A landscape with many valleys, sampled at points; each row gives a point and its height.
A ball rolls from a point to the lowest of its 2 nearest points, and stops where none of them is lower. Distance is the straight distance between rows; heights are no part of it.
z_61: [ 72  99 151 168 124 162 146 182 147 146  72 106 172 101 103 134 133 149
 144 123 116]  height 57.8
z_697: [185 144 141 167 165 172 148 141 120  85 132  96 100  63 132  94 129 184
  83 149 156]  height 57.0
z_615: [154 121 120 161 113 107 118  94  63 151 126 126 156 139 105 109 157  95
 121 154  93]  height 32.1
z_409: [181 128 118 160 131 152 139 102 109 168  92  99  59  97 172  90 153 131
 139 166 151]  height 70.8
z_989: [157 120 139 180 168 189 127 149  91  78 110 109 130  86 120 118 122 157
 106 130 179]  height 59.4
z_179: [ 83  92 163 125 143 167 104 153  82 145 123  79 125 113 107 119 119 124
 174 134 122]  height 50.5
z_496: [105 133 143 151 140 145 116 159 147 172  90 112 180 106  83 134 138 119
 124 105 104]  height 61.0
z_95: [155 153 146 105 125 115 144 111 189 168  88 100  79 110 142 150 156 124
 102 147 128]  height 59.1
z_342: [143 169 125 161 161 196 128 176 154 155 156 118 144  76  93  87 152 183
  87 143 112]  height 50.8
z_843: [152 147  71 119 158 125 131  92 125 105 135 215  89 132 137 145 104 102
  89 102 136]  height 40.8
z_956: [123 151  98 121 106  77 119  89 141 138 121 168 121 177 145 164 134  89
 122 120 127]  height 33.8
z_559: [166 136 119 119 165 141 173 163 161 140  87 142 186  75 115 139 119 160
 106  71 135]  height 60.7
z_960: [132 142 114 132  91  77 153 130 115 111 117 119 153 141 129 155  71 136
 186 103 169]  height 51.3
z_604: [165 108 115 128  97  78 152 115 146 144 126 128 195 127 141  90 170 155
 101 136  90]  height 45.2
z_917: [173 131 151 158 118 134 144 132  78 121 127  95 135  72  90 117  83 118
 146  68 160]  height 25.3
z_934: [ 73 120 130 142  72 142 185 102 102 101 126 147 104 134 122 152 118  68
 172 144 139]  height 46.2
z_793: [138 134  67 188 166 146 134 150 140 153 110  87 118  28 110 117 140 144
 101 109  81]  height 41.3
z_204: [123 148 136 182 137 123  82 179 178 166 155 110 160  46  93 134 116 145
 102  86  77]  height 43.6
z_679: [130 171  67 167  87  99 139 109 129  89 174 153  91 152 152  99 124 180
 128 176 132]  height 26.9
z_763: [ 68 158  88 156 160  89 129  77 110  69 156 126 127 148 113 141 110 114
 161 152 100]  height 31.2
z_450: [ 85 127 183 136 145 123 107 187 193 166 114  92 126 103 116 106 101 170
 169 118 106]  height 60.4
z_611: [131 127 148  82 160 115 171  93 183 150  79 141 144 136 141 184 167  94
 129 108 137]  height 48.1
z_474: [ 48 132 105 131 157  91 110  97 131  84 155 106 147 177 149 115 116 142
 165 147 111]  height 36.8
z_795: [138 133 132 107 114  99 202  89 149 134 165 127  87  91 150 135 154 111
 172 131 110]  height 60.8
z_148: [ 88 151 104 139 139 159 135  83 119 104 154 173  33 121 122 105  79 101
 168 140 154]  height 46.7
z_996: [190 142 153  80 143  87 112 129 168 140 124 137 175 117 132 145 136 116
  72  88 103]  height 30.3
z_814: [147 127 101 145 130  98 105 119 121  64 156 180 155 159 130 116 109 153
  64 151 101]  height 27.1
z_849: [143 144 174 131 124 188 148 129 115  91 127 118  67 139 147 113  57 130
 149 134 189]  height 63.3
z_802: [ 73  94 135 108 109 117 121 160 166  61 135 122 158 170 178 136 109 184
 110 132 144]  height 37.0
z_399: [119 116 139 165 112 162 211 140 132 147  68 107 146 103 115 108 134 156
 167 150 157]  height 72.1
z_90: [124  94 100 122 152 165 182  98  88 117 158 176 160 150 125 101 162 117
 148 122 129]  height 47.9
z_909: [137 113  76 156 110 134 182  70  92 123 133 196 105 119 146 115 122  83
 160  79 145]  height 43.0
z_83: [126 177  90 121 133 106 106  88 118 110 173 176 138 174 131  90  97 122
 134 164 103]  height 38.4
z_855: [101 151  82 138  94  97 133 102 134 161 186 116  92 166  91 116 186 131
 116 134 107]  height 32.3
z_397: [142 109  62 159 151  99 141 150 182 143 109  86 136  60 131  93 145 154
  97 105  47]  height 33.6
z_560: [104 149 124  89 114 112 113 135 137  93 121 120 167 185 185 136  51 162
 174 137 158]  height 46.1
z_573: [190 113  86 135  75 126 170 156 161 103  85  78 100  63 142 142 135 123
  63 120 124]  height 67.6
z_912: [ 99  92 109 122 141 203  86 131  39 146 102 149 147 167 155 118 118  93
 131 125 145]  height 71.5
z_599: [164 160 118  96 113 110 196  78 154 117 134 150 158 144 166 131 166 115
 117 152 118]  height 61.6
z_505: [106  88 168 131 130  89  53 162 159  91 137 145 100 160 167 128 103 153
 127 146 118]  height 39.3
z_626: [ 28 105 135 101 126  99 133 105 137 101 152 100 165 160 152 125 132 119
 187 124 102]  height 41.0
z_356: [149  81 150 150 100 103 198 111 109 130 108 109 149  72 132 108 144 139
 171 146 111]  height 68.4
z_888: [ 84 161  85 100 178 152  97 142 154 114 133  97 102 180 117 150 129 177
  95 116 159]  height 71.6
z_920: [ 89 110 103 112 149 103 160 108 173 142  77 134 136 152 134 185 161 124
 161  95 159]  height 52.3
z_677: [144  85 133 139 105  73 151 118 130 150 133 113 125  88 145 105 151 156
 175 140  96]  height 66.9
z_319: [179 123  65 155  88 139 157 157 135 146  83  93 108  49 127 130 136 119
  92  78 139]  height 69.2
z_337: [109  94 101 151  78 123 162 136  99 111  97 136 187 154 107 153 157 125
 117 121 141]  height 59.3
z_15: [116 123 171 145 124  81  66 111 136 102 122 131 131 168 126 139 125  81
  66 159  97]  height 69.4
z_458: [ 67  81 135 139 121 184 135 192 148 120  85 113 167 116 114 142 156 164
 106 121 136]  height 55.5
z_418: [ 73 137 142  93  86 135 153 119  96 118 122  72 167 160 111 152  84 108
 150 125 132]  height 47.3
z_242: [ 98  73 154 140  77 163 189 120  86 119 132 161 105 125 125 132 126  74
 177 114 150]  height 48.7
z_556: [129 114  92 155 159 125  72 156  76 122 167 134 109 114  93 128 128 145
 133  86 125]  height 31.4
z_424: [172 164 152 112 115 115 141 115 146 138 125 114  57 116 141 158 107 111
 117 134 147]  height 56.6
z_407: [177  89 146  91 128 103 178  99 145 121 123 174 123  98 184 149 135  91
 134 123 100]  height 36.1
z_287: [170 125 138 116 122 109 114 148  80  93 119 158 200 137 109 153  64 100
 114  79 142]  height 55.4
z_939: [123 118 117 158 135 167 140 150 123 188 112 124 101  56  89 136 165 121
 142  83 140]  height 64.5
z_690: [ 92 115 171 136 163 109  62 121 138 111 108 111 131 156 117 157 151  78
  77 135 111]  height 70.4
z_442: [ 83 160  54 131 112 140 145  97 106 136 160 148 105 192 109 133 166 111
 127 140 131]  height 34.7
z_417: [126 103 196 115  60 131 172 149 125 137 121 103 167 115  83 133 143 107
 125 147 112]  height 54.9
z_957: [157 142  79 139 145 145  97 146 128 137 115 148 131 119 115 165 176 126
  58  84 150]  height 45.4
z_194: [124 153 126 118  94 117 130 149 129 120  94  88 162 165 136 127  69 172
 162 140 178]  height 48.9
z_860: [149 187  95  93 165 162 171 119 145 157 144 118 120 150 106 111 126 164
 139 108 172]  height 74.3
z_928: [161 121 131 131 174 116  81 141 103  84 159 156 177 136 116 121 132 146
  71 122 100]  height 30.6
z_365: [115 139 173  75 116 125 195 120 195 127 114 123 127 134 122 185 154 106
 127 118 148]  height 43.7
z_41: [ 98 162 113 163 139 143 104 180 145 107 100  67 129 127 100 121  97 206
 113 144 153]  height 25.2
z_302: [126 125 139 141  77 124 135 127 108  87 147 164 121 144 150  92  61 134
 169 173 134]  height 74.6
z_260: [126 130 135 127 174  95  89  97 102 123 173 164  72 113 106 125  88  97
 153 133  88]  height 32.2
z_68: [169 131 174 140 139 113 108 168 129  90 164  98 102  70 112 127 103 174
 109 132 124]  height 64.8
z_521: [143 120 108 128  86  39 146  81 135 146 135 123 192 141 135 111 161 108
 117 119  82]  height 42.7
z_470: [101 160  85 125 181 109  79 127 163 148 129 112  95 171 112 143 155 157
 107 104 150]  height 70.5
z_574: [112 150 168 169 140 101  72 146 179 159  77  79 121 112 128 118 130 146
 117 158 118]  height 59.5
z_276: [128 177  97 113 194 123 149  69 141 143 128 119  88 157 134 144 147 124
 158 145 147]  height 65.5
z_932: [ 67 133 123  95 127 130 113 152 147  79 131  73 154 165 150 142  81 194
 104 116 149]  height 33.3
z_885: [100 183  68 100 109 124 100  81 121 107 153 207 123 146 109  85  83  98
 140 150 130]  height 41.1
z_933: [ 88 132 118 128  76  82 161 113 168  94 157 180  84 133 157 159 145 117
 154 129 118]  height 15.4
z_104: [150 148 164 140 154 166 186  91 133  79 126 129  68 115 155 130  75 119
 156 122 186]  height 61.2
z_836: [209  96 124  89 136 138 147 115 126 153 137 190 111 104 177 119 160  88
  97 100 110]  height 31.7
z_207: [133 153 159  94 117 121 197  98 139 108 136 129 132 124 107 175 127  80
 125 124 133]  height 47.2
z_278: [103  79 100 138 154  91 123 132 124 130 173 149 100 123 120 127 169 164
 165 100 109]  height 26.3
z_633: [ 46 107 144 115 169 109  94 148 152 155 109  78 158 131  92 128 112 126
 154  85 113]  height 54.8
z_234: [168  91 137 156 208 119  57 124 109 114 103 151 116  96 179 137 147 133
 129 140 117]  height 48.5
z_147: [198 112 138 117 144 156 143 105 113 121 139 216 105 109 160 102 107  96
 102  92 137]  height 35.1
z_445: [141 115 139 153 139  85 133 128 154 164 111  93 129  83 128  92 141 170
 151 144  88]  height 65.2
z_782: [130  97 118 154 116 109  94 109  89 144 115 148 185 173 123 106 178 105
 104 153  94]  height 29.8
z_659: [171 103 109 171 118 122 111 121  91 141  94 147  93 119 177 113 137 136
 141 147 148]  height 72.2
z_313: [ 81 122 130 116  63  51 105 121 160 105 145 181 143 169 156 144 102  94
 161 109 113]  height 27.3
z_322: [105 105 166 146 192  76 109 104 153 119  75  86 137 106 127 152 128 127
 150 137 113]  height 49.0
z_321: [115 109 127  67 109 152 180 137  97 134 192 135 183 141  98 109 123 124
 161  80 124]  height 54.2
z_91: [159 125  94 107 167 140 142  76 126 106 149 232 101 105 134 101  92  98
 115  99 135]  height 38.1
z_282: [175 147 153  90 152 116 107  85 121 172 151 178 103 156 150 110 124  81
 141 153  98]  height 55.3
z_785: [151 135 133 111 141 121 210  94 118 110 123 109 142  83  86 172 126  93
 114  82 135]  height 50.3
z_403: [134 131 143 161 140 179 102 156 123 170 124 108  61  64 112 132 153 128
 143 118 162]  height 66.1
z_228: [163 114 170 111  81 150 165 129  98 157 166 147 109 122 119  97 106  98
 176  93 152]  height 19.2
z_432: [134 146  86 166 100 103 125 111 133  75 162 174  98 146 138 109 130 161
  74 184 102]  height 23.9
z_226: [140 107 142 157 134 137 145 159  74 113 108  97 196  75  75 118  93 140
 151  89 145]  height 29.6
z_893: [167 141 175 165  95 126  97 166 125 120 120  85  95  66 119 137 106 145
 110 148 145]  height 63.5
z_646: [129 134  94 141 159 186 122 142  78 129 155 111 130 147 102  84 143 161
 125 128 150]  height 37.2
z_265: [116 124 110 139 129 116 159 116 111 132 152 124  55 115 111 150 126 129
 174  95 156]  height 52.2
z_764: [135 180  95 115 116 114 142 151 158  74 165 120 113 158 123 149  89 187
 105 112 173]  height 33.0
z_387: [163 161 124 159 134 198  86 141 121 197 110 121  79  90 129 121 151 112
 128 122 185]  height 67.5
z_135: [146 151  55 141 127 104 188  79 105 105 130 165 116 121 146 155 106  97
 151  64 161]  height 40.4
z_533: [144 168 117 161 164 109  96 115 121 160  94  69 119  94  91 134 122 129
 113 132 113]  height 51.1
z_440: [120  96 119  94 144 126 116 149 131  97 125 192 122 157 146 178 104 115
 130  80 148]  height 13.5
z_212: [144 123 126 138 167 107 102 145 151 117 142 121  85 120 145 119 139 193
 135 143 134]  height 42.6
z_569: [156 131 110 147 103  95 114 144  89  87 109 140 171 133  97 180  94 111
  74  81 138]  height 56.8
z_664: [160 121 119 135 202 133  79 110 121 131  89 153 133 145 166 145 166 121
  99 145 128]  height 50.1
z_11: [181 159 107  97  96 126 208  78 160 119 120 123  97 118 175 143 147  92
  98 149 126]  height 63.9
z_543: [130 114 103 148 159  96  75 126  97 133 177 156  82 132 120 115 129 138
 141 120  99]  height 29.1
z_754: [142  82 117 127 116 138 183 125 138 100 140 196  84 109 151 158 166 116
 102 106 137]  height 46.0
z_548: [125 141 123 153  77 128 148 118 112 113 138 110 126 162 113 119 152 140
  95 185 125]  height 65.1
z_340: [ 93 129 104  89 142 183  67 147  82 133 149 122 162 174 135 129 130 135
  70 112 115]  height 69.7
z_110: [136 169 147  79 105 118 176 137 211 145 119 126 142 152 130 146 136 155
 120 123 155]  height 39.6
z_743: [141 129 179  65 165  98 102 142 178 119 153 142 160 145 115 157 128 111
  93  79 113]  height 25.4
z_935: [136 139 141 135 141 193 120 114  72 121 124 140 116 159 119 105 125  90
  99 174 134]  height 38.2
z_335: [146 124 113 124 157  86 123 139 202 122 124 125 124 117 156 121 160 192
  88 119 122]  height 39.2
z_435: [ 99 126 161 126 140 167  99 132  97 134  95  80 110 154 135 129 113 122
 150 182 140]  height 47.6
z_167: [ 57 131 163 124 152 139  95 194 182 192 111 101 177 131 118 106  94 139
 145  81  98]  height 57.6
z_640: [127 142  75 137  90  59 165  83 113 121 147 133 164 133 116 147 147 107
 130 103  99]  height 39.9
z_352: [116 110 126 144 157 211  64 178  98 118 153 112 136  93 118 134 144 138
 102 125 154]  height 63.2
z_157: [135 110 165  93  89 131 128 167 112 165 181 127 119 123 100 112 119 123
 168  98 125]  height 15.8
z_121: [124  72 150 152 193 133  90 124 108  92 118 176  94 128 167 117 128 141
 149 173 112]  height 45.6
z_67: [161  99 104 140  75 127 173 139 107 146  82 158 171 124 134 139 153 124
 123  98 164]  height 60.9
z_744: [134 156 130 133 158 197  62 154 128 174 150 119 185 100  80 123 158 106
  85 129 121]  height 66.8
z_838: [136 132 172 102  79 121 109 146 124 190 171 109 110 136  86 110 149 109
 149 129 107]  height 18.7
z_620: [ 98 168 129  95 106 153 142 109 159 134 149 168  52 171 162 137 117 103
 161 167 148]  height 61.1
z_482: [136 146 152  99 194 142 135 100 149 151 116 121  85 148 159 124 123 141
 191 159 161]  height 67.7
z_894: [136  96 173 110 125  80 156  88 161 115 106 154 144 132 178 150 152 100
 151 158 101]  height 40.2
z_54: [107  91 108 119 133 125 145 160 140  76 131 142 164 161 168 122 123 200
 159 129 158]  height 40.1
z_848: [122 107 124  79 137 132 127 159 137 114 128 133 190 167 169 111  86 186
 174 113 155]  height 42.9
z_161: [152 147  98 130 122 149 199  95  95 145 164 132 140 134 106  91 150 128
 147 111 149]  height 50.6
z_431: [ 53 135 112 103 135 123 151 112 181 131 121 106 121 172 142 148 158 141
 172 130 153]  height 55.6
z_279: [154 168  55 140 100 135 194 116 143 181 123  91  89  94  99 106 162 141
  99 113 123]  height 21.4
z_544: [ 94 168  76 118 112 150 105  94 109 106 162 180  78 138 111  78  54 113
 149 144 147]  height 43.5
z_528: [203 122 129  94 138 120  91 128 125 169 156 172 109 110 154 121 163  99
  94 104  94]  height 28.5
z_753: [123 131  92 172 183 168  86 152  67 126 162  93 129 101  82  86 136 168
 134 119 135]  height 34.4
z_491: [182 136  91 109 169 137 170 102 131 139 140 128 132 109 133 105 171 147
  93 125 114]  height 77.3
z_364: [119 143 188  69 113 155 144 123 101 130 136  86 149 148 131 126  61 105
 168 142 136]  height 50.2
z_152: [101 126 128 144 164 164 101 170 127  92 105  83 103 128 133 129 106 198
 139 151 171]  height 20.9
z_471: [ 95 124 116  94 128 218  76 139  45 164 131 128 134 155 158 117 107 119
 104 114 139]  height 70.7
z_236: [146 104 143 130 159 123 167  79 120 124 135 180  82 109 183 110 119 111
 195 144 129]  height 65.0
z_151: [168 157 127 113 174 132 191 123 151 147  75 117 186  98 116 131 102 142
 129  99 136]  height 57.3
z_173: [142 143 112 128  91  52  84 101 127 138 132 180 138 171 143 133  92  94
 135 124 107]  height 31.1
z_729: [119  79 180 149 116 128  43 186 133 112  96 122 152 116 155 146 125 139
 135 143 141]  height 34.0
z_731: [194 142 173 131  88 137 158 118  92 145 156 115 110  99 106  98  73 105
 159  64 162]  height 22.3
z_353: [112 129 151 118 149 134  87 116 103  98 133 158  81 122 102 140  49  79
 131 136 121]  height 37.1
z_923: [157 109 160 116 171 137 136 115 131 163 120 143  60 112 163 123 142 126
 180 139 146]  height 67.0
z_941: [119 123 110 175 156 138 136 145 101 123  80  91 175 121 108  98 116 183
 157 154 145]  height 37.9
z_856: [ 86 161 125 132 120  77 152  80 149  86 154 148 101 122 138 152 126  98
 166 143  93]  height 23.0
z_271: [ 94 116 144 139 138 195  67 204 126 117  97  82 135  92 140 143  90 173
 137 131 173]  height 26.1
z_922: [142 114 151 117 143 122 170 119 165 160 108 128 189 116 122  95 176 151
 110 143  90]  height 49.1
z_59: [159 182 142 121  83 109 113 122 132 151 148 102 128 176 116 105 125 137
 104 173 124]  height 64.0
z_685: [ 48 163  79 116 119 164 148  93 119 106 135 117 123 196 149 133 149 122
 134 169 134]  height 38.0
z_196: [184 120 159 117 159 146  74 141  98 191 124 143 166 101 133 103 143 106
 159 117 127]  height 54.1
z_963: [ 55 140 130  96 112  98 143 106 131 128 141  81 177 164 114 133 116 106
 181 119 117]  height 44.4
z_768: [106 147 147 162 137 170  83 194 173 158 156 107 152  78  92 113 132 166
 101 129 100]  height 47.0
z_822: [176 131  97 136 155 129  53 144 132 134  99 167 138 126 158 163 163 128
  71 106 146]  height 47.4
z_361: [141 123 199  93  96 145 187 120 100 125 126 106 179 130 109 125  99  83
 159 145 132]  height 52.7
z_216: [148 173 101 152 113  99 113 131 125  94 157 106 103 150 123 117  92 187
 118 153 148]  height 30.1
z_938: [143 129 141 135 102  86 168  71 130 128 123 108  62  89 164 143 124  83
 162 163  99]  height 58.1
z_419: [ 82 163 104 128 142 114 120 152 150  89 121  54 156 152  95 138  75 196
 110 122 148]  height 29.5
z_970: [ 97  81 122 154 154 156 145 143 101  72 100 138 114 129 127 171 137 131
 120 126 155]  height 50.9
z_224: [112 112 140 143 165 151  86 124 101  89  97 170  74 130 133 158  71  92
 125 143 146]  height 41.2
z_191: [127 115 133 174 154 113 141 131  67  92 113  74 175  96  80 115  85 156
 159 129 137]  height 33.5
z_123: [120 110 162 132 168  93 157  83 136  96 105 122 136 120 152 150 135 116
 167 163 112]  height 44.3
z_644: [146 129 105 122 116  92 139 142  90 103 129 135 186 142 116 149  60 136
 170  66 168]  height 53.4
z_453: [156 127 134 121 174 114  88 132  97 105 189 137 161 143 112  84 122 158
 116 136  89]  height 33.4
z_501: [108  76 110 147 135 112 150 123 137  94 110 170  93 124 153 180 163 132
 126 118 137]  height 48.2
z_930: [151 101 174 102 152 128 129  91 110 165 121 169 110 132 136 148 162  52
 140 139  97]  height 53.0
z_810: [106 110 129  91  66 120 121 159 116 137 160 142 122 158 123 149  95 118
 153  89 137]  height 12.0
z_177: [108 161 100 133 144 142 176  95 127 113 162 145  41 127 134 142 111 118
 182  96 174]  height 50.4
z_297: [164 145  91 126 100 118 159 103 127 194 150 102  75 103 120  91 174 129
 132 132 105]  height 26.2
z_794: [145 144 128 143 157  89  99 150 161 169 121  99 157  53  93 134 112 133
 115  69  75]  height 39.7
z_349: [107 180  94  80 181 155 133 148 170 139 131 103 131 169 109 133 110 181
 126  99 166]  height 72.8
z_891: [124 128 138 163 162 191  59 156 101 158 159  98 167  62  73 127 139 111
 118 132 123]  height 64.9
z_503: [128  99 118  98  85 143 117 133 110 128 110 199 175 197 159 132 129  92
 115 131 132]  height 64.3
z_506: [162 115 138 143 104 124 141 123 113 120 116 171 120 151 178 109 107 138
 153 165 151]  height 73.3
z_943: [114 145 158  94  93 167 127 115 122 146 161 151  82 169 138 102 108  95
 138 188 113]  height 58.8
z_237: [ 95 138 130 127 155 118  77 112  92 135 121 101 135 162  76 166 129  66
 104 111 110]  height 71.8
z_343: [ 97 129 170 164 165 102 124 146 167 173 103  86 135 101 116  89 112 171
 185 142  90]  height 63.0
z_572: [123  89 126 132 126 131 104 137 116 126 142 164 153 169 129 112 183 127
 104 145 103]  height 27.8
z_741: [ 37 137 109 123 110 159 162  94 105  88 134 126 106 156 134 154 124  87
 158 161 120]  height 42.3
z_712: [186 171 103 152 145 184 134 111 132 186  84  95  65  91 152  95 156 127
 111 146 165]  height 69.3
z_230: [ 86  69 141 147 144 179 133 169 118  78  75 112 152 118 126 162 149 153
 113 136 156]  height 53.1
z_290: [145 148 163  86  88  99 166 102 172 121 145 151 172 167 145 134 156 105
 100 146 112]  height 59.2
z_925: [136  95 151 138 121 150 220 111 114 128 102 120 155  98 122 112 156 131
 160 144 143]  height 70.1
z_55: [102 116 131 137  46 117 148 126 113 129  91 110 185 173  93 151 155  95
  98 140 132]  height 57.9
z_531: [109 123 138 145 151 145  99 121 102 110  83 120  84 162 143 157 103 110
 150 167 157]  height 45.0
z_642: [103 101 133  83 113 145 148 126  95 122 170 134 195 164 106 109 140 110
 123 117  94]  height 55.8
z_931: [180 123 156 117 115 125  77 142 139 177 123 137  91  93 147 148 158  99
 111 123 117]  height 25.1
z_38: [130 135 169 119 141  97  68 173 150  95 177  97 112 120 105 132  98 170
 105 113 116]  height 66.2
z_542: [151 139 160  84 141 164  88 116 117 150 155 194 101 163 137  87  99  85
 121 167 104]  height 57.1
z_468: [ 94 104 106 127 122 156 119 114  59 138 116 149 138 169 123 132 108  82
 158 126 138]  height 72.4
z_779: [ 99 105 157  73  72 160 174 134 138 106 126 167 172 174 185 132 122 115
 157 154 139]  height 61.3
z_72: [137  92 105 146 148 138  82 147 108 149 148 164 129 131 126 119 203 139
 110 119 113]  height 25.7
z_704: [122 141 184 148 107 137  97 161 146 158 106  74  86 101 106 123 122 147
 143 168 133]  height 61.8
z_375: [142 163  69 128 113  70 153  75 124 122 119 135 131 142 137 168 125  92
 122 102 123]  height 36.7
z_195: [134 130 142 159 103  80 132  93 101 131 130 108  65 107 132 137  96 105
 173 157 117]  height 55.9
z_62: [170 124  82 168  65 102 107 134  85 134 116 153 138 150 130 129 147 127
  79 130 130]  height 14.5
z_778: [129 120 108 119 158  87 160 116 229 131  97 109 128 110 165 114 178 158
  69 131  99]  height 33.7
z_984: [128  86  76 164 139 114 103 148 119 149 156 146 109 102 118 104 208 175
 119 110 105]  height 23.3
z_752: [123 164 166 169 138 125  55 152 167 148  81  84 171 112 113 130 123 127
  81 155 124]  height 56.9
z_666: [185 136 107 109  92 128 189 118 170 101 119 102  81  95 160 142 153 134
  62 152 123]  height 65.8
z_35: [ 84  92 174  96  48 151 151 151 120 128 125 100 160 152 101 150 139  95
 106 135 117]  height 56.4
z_937: [102  38 160 117 127 141 107 168 112 111 112 161 139 140 171 131 129 143
 175 129 133]  height 39.8
z_347: [152 158 135 135 102 115 109 102 157 178  84 110  95 163 151 126 178 122
  99 183 133]  height 61.5
z_443: [158 121 175 133  83 118  75 153 135 199 136 116  95  87 118 124 161 110
 142 136 110]  height 22.2
z_850: [ 81  66 144 117 145 146 117 126 122  93 145 180 106 150 165 117 125 133
 166 166 107]  height 42.8
z_750: [ 97 101 192 136  70  91  96 153 153 110 148 100 110 145 124 129 135 123
 104 159 105]  height 67.2
z_299: [118 126  96 132 142 157 185  66  89 113 141 206 142 135 131  99 125  76
 168 115 135]  height 45.5
z_834: [149 179 151 141 144 121  65 140 125 131 100  78 160 135  94 139 102 130
  90 142 133]  height 54.5
z_669: [165 144 110 122 159 142 211  99 122 135  81 101 167  72  92 143 125 105
 104  85 135]  height 53.2
z_112: [ 94 128 120  90 101 128 144 134 133  97 141 168 122 160 135 171  86  98
 142 102 143]  height 6.1
z_966: [ 62 100 148  98  99 125 164 131 178 102 121 136 153 172 183 137 159 141
 169 153 141]  height 58.6
z_510: [ 79 113 154 137 113 157  51 195 143 146  87  84 160 117 132 143 103 145
 129 117 141]  height 30.4
z_309: [102 105 127 119 116 121 187 134 171 121 128 129 173 133 111 123 173 168
 123 128 122]  height 53.3
z_872: [ 59  90 167 154 169  86  79 136 150 124  95  72 137 134 120 119 124 136
 154 141 120]  height 52.1
z_77: [162 115  96 164  81 112 113 135 133 150  70 120 156 114 145 132 177 137
  76 143 120]  height 18.5
z_668: [121  75 151 114 107 146 148 119  98 159 134 186 107 141 132 134 156  68
 165 124 120]  height 51.0
z_257: [113 112 129 137 127 144 126 150 118 167 121 116 140  99  70 142 167 115
 130  92 121]  height 63.1
z_915: [104 108 129 127 157 100  72 150 158 120 141 127  94 169 160 119 131 181
 153 140 136]  height 41.5
z_213: [145 108 174 132 141 174 112 147  80 165 112 115 149 106 116  99 126 109
 184 127 143]  height 52.6
z_508: [126 133 191 140  84  85 111 117 133 101 144 103 131 145 111 132 117 102
  89 180  90]  height 68.1
z_606: [163 124 108 159  90 137 132 143 153 173  70 116 177  74 139 120 176 108
  62 136  87]  height 24.7
z_776: [158 143  86 134 125 131 135 118 115 121 125 168  95 143 126 168 146 110
  71 100 151]  height 43.4
z_396: [129 132 147 155  99 110 114 133 102 122 152 122  46 118 113 135  88 123
 158 139 140]  height 54.3
z_64: [ 77 125 152 136  59 120 149 143 154  97 140  74 119 152 102 131 145 147
  99 173 124]  height 66.3
z_736: [140 121 157  93 151 114  96 143 156 113 115 155 126 155 139 179 120 111
 104 108 138]  height 19.7
z_635: [ 85 182 110 100 158 131 130  89 144 127 159 129  70 173 129 146 125 108
 164 145 134]  height 63.6
z_801: [169 143  50 155  84 122 201  99 108 120 146 109 101 103 125 111 150 135
  96 102 141]  height 15.9
z_383: [117 117 142 103  92 144 204 159 164 108 135 115 171 126 119 119 133 180
 142 138 148]  height 55.7
z_853: [163 145 137 109 136 176 169 202 164 136 124 149 189  85 100 124 112 175
 104  68 155]  height 61.7
z_965: [105  59 182 138 126 110  51 163 111 101 121 156 123 136 155 137 104 118
 148 139 104]  height 36.9
z_762: [117 152 108 151 139  85  58 134 154 155 107 106  86 146 120 151 149 140
 103 114 141]  height 69.6
z_910: [105  89 142 157 168 213  99 161  61  77 128 104 135 102 130 118 125 140
 110 139 146]  height 61.4
z_198: [157 145 135 160 112 143 147  81  70 115 134 141 114 130 109 106 117  83
  90 170 112]  height 35.3
z_837: [119 116 151 109 121 183 203 193 157 120 112 122 197 104  94 121 118 177
 115 106 138]  height 58.5
z_991: [178 166 160 115 135 124 158 100 151  96 128 146  59 112 168 143  78 118
 120 148 152]  height 58.7
z_656: [180 167 144 148 142 172 148 151 148 140 142  98 102  65 112  85 151 182
  82 162 127]  height 54.4
z_336: [193 110 166 142 184 135  56 131 108 156 108 137 138  67 168 135 132 105
 147 132 127]  height 51.4
z_329: [123 123 158  81 115 112 132 101 132 136 157 167 172 178 125 126 140  76
 121 133  91]  height 57.4
z_316: [145 118  84 118 146  91 155 127 206 144  98  86 132  88 137 117 163 131
  79 115  68]  height 25.8
z_285: [157 164 125  88 114 101 154 138 178  97 168 144 143 151 131 147 119 167
 101 106 141]  height 36.0
z_27: [173 159 157 136 102 126 111 113 121 173 119 107  99 147 138 103 145 125
 121 191 125]  height 62.8
z_252: [171 127  64 186  62  97 146 124  79 119 118 111 128 108 115 121 137 142
  90 119 132]  height 11.5
z_255: [167 139 132 117 134  77 102 141 167 157  88 113 185  90 123 144 124 116
  83  80  98]  height 34.6
z_462: [ 95 141 128 150 153 111  10 170 141 138 131  87 118 131 113 132 121 148
 117 115 137]  height 68.6
z_351: [119 133 121 109 162 193  74 156  96 136 143 110 196 138  91 118 160 117
  74 120 113]  height 68.5
z_371: [162 183  94 100 150 121 147 113 143 157 157 121 150 155 100 106 145 161
 105 120 131]  height 75.5
z_547: [ 89 135 103 126 117 147 103 111  61 118 119 135 132 172  93 154  78  64
 114 119 126]  height 73.1
z_530: [105 126 134  71  93 153 120 136 122 137 118 134 176 199 168 129 109 126
 126 135 140]  height 63.4
z_254: [ 70 134 135 112  60  99 122 129 172 101 151 172 108 169 178 122 113 120
 173 157 117]  height 22.1
z_63: [151 166  87 175 175 124  97 139 152 161 106  62  98  44 114 116 119 152
 109 127  88]  height 46.6
z_422: [117 119 141 109 133 120 179 105 138 120 182 155 101 124 148 113 150 134
 192 142 116]  height 62.9
z_944: [115 137 110 107 174 131 103 105 109 103 188 159 155 180 131  75 114 146
 127 166  85]  height 35.9
z_20: [121 144 150 104 144 128  16 176 124 133 170  88 138 136 113 124  98 145
 110 105 116]  height 67.4
z_961: [120 152 110 122 103  93 138 104 175 187 153 105  83 135 108 113 193 135
 103 136 102]  height 29.9
z_402: [141 149 102  96 122 141 193 111  92 134 194 144 172 147 103  94 119 122
 171  82 142]  height 52.4

Where does a ball stop that starts at each point below?
z_237 => z_424
z_194 => z_152
z_167 => z_157
z_470 => z_316
z_822 => z_157
z_468 => z_112
z_923 => z_432
z_542 => z_252
z_329 => z_933
z_148 => z_432
z_853 => z_933
z_337 => z_933
z_491 => z_933
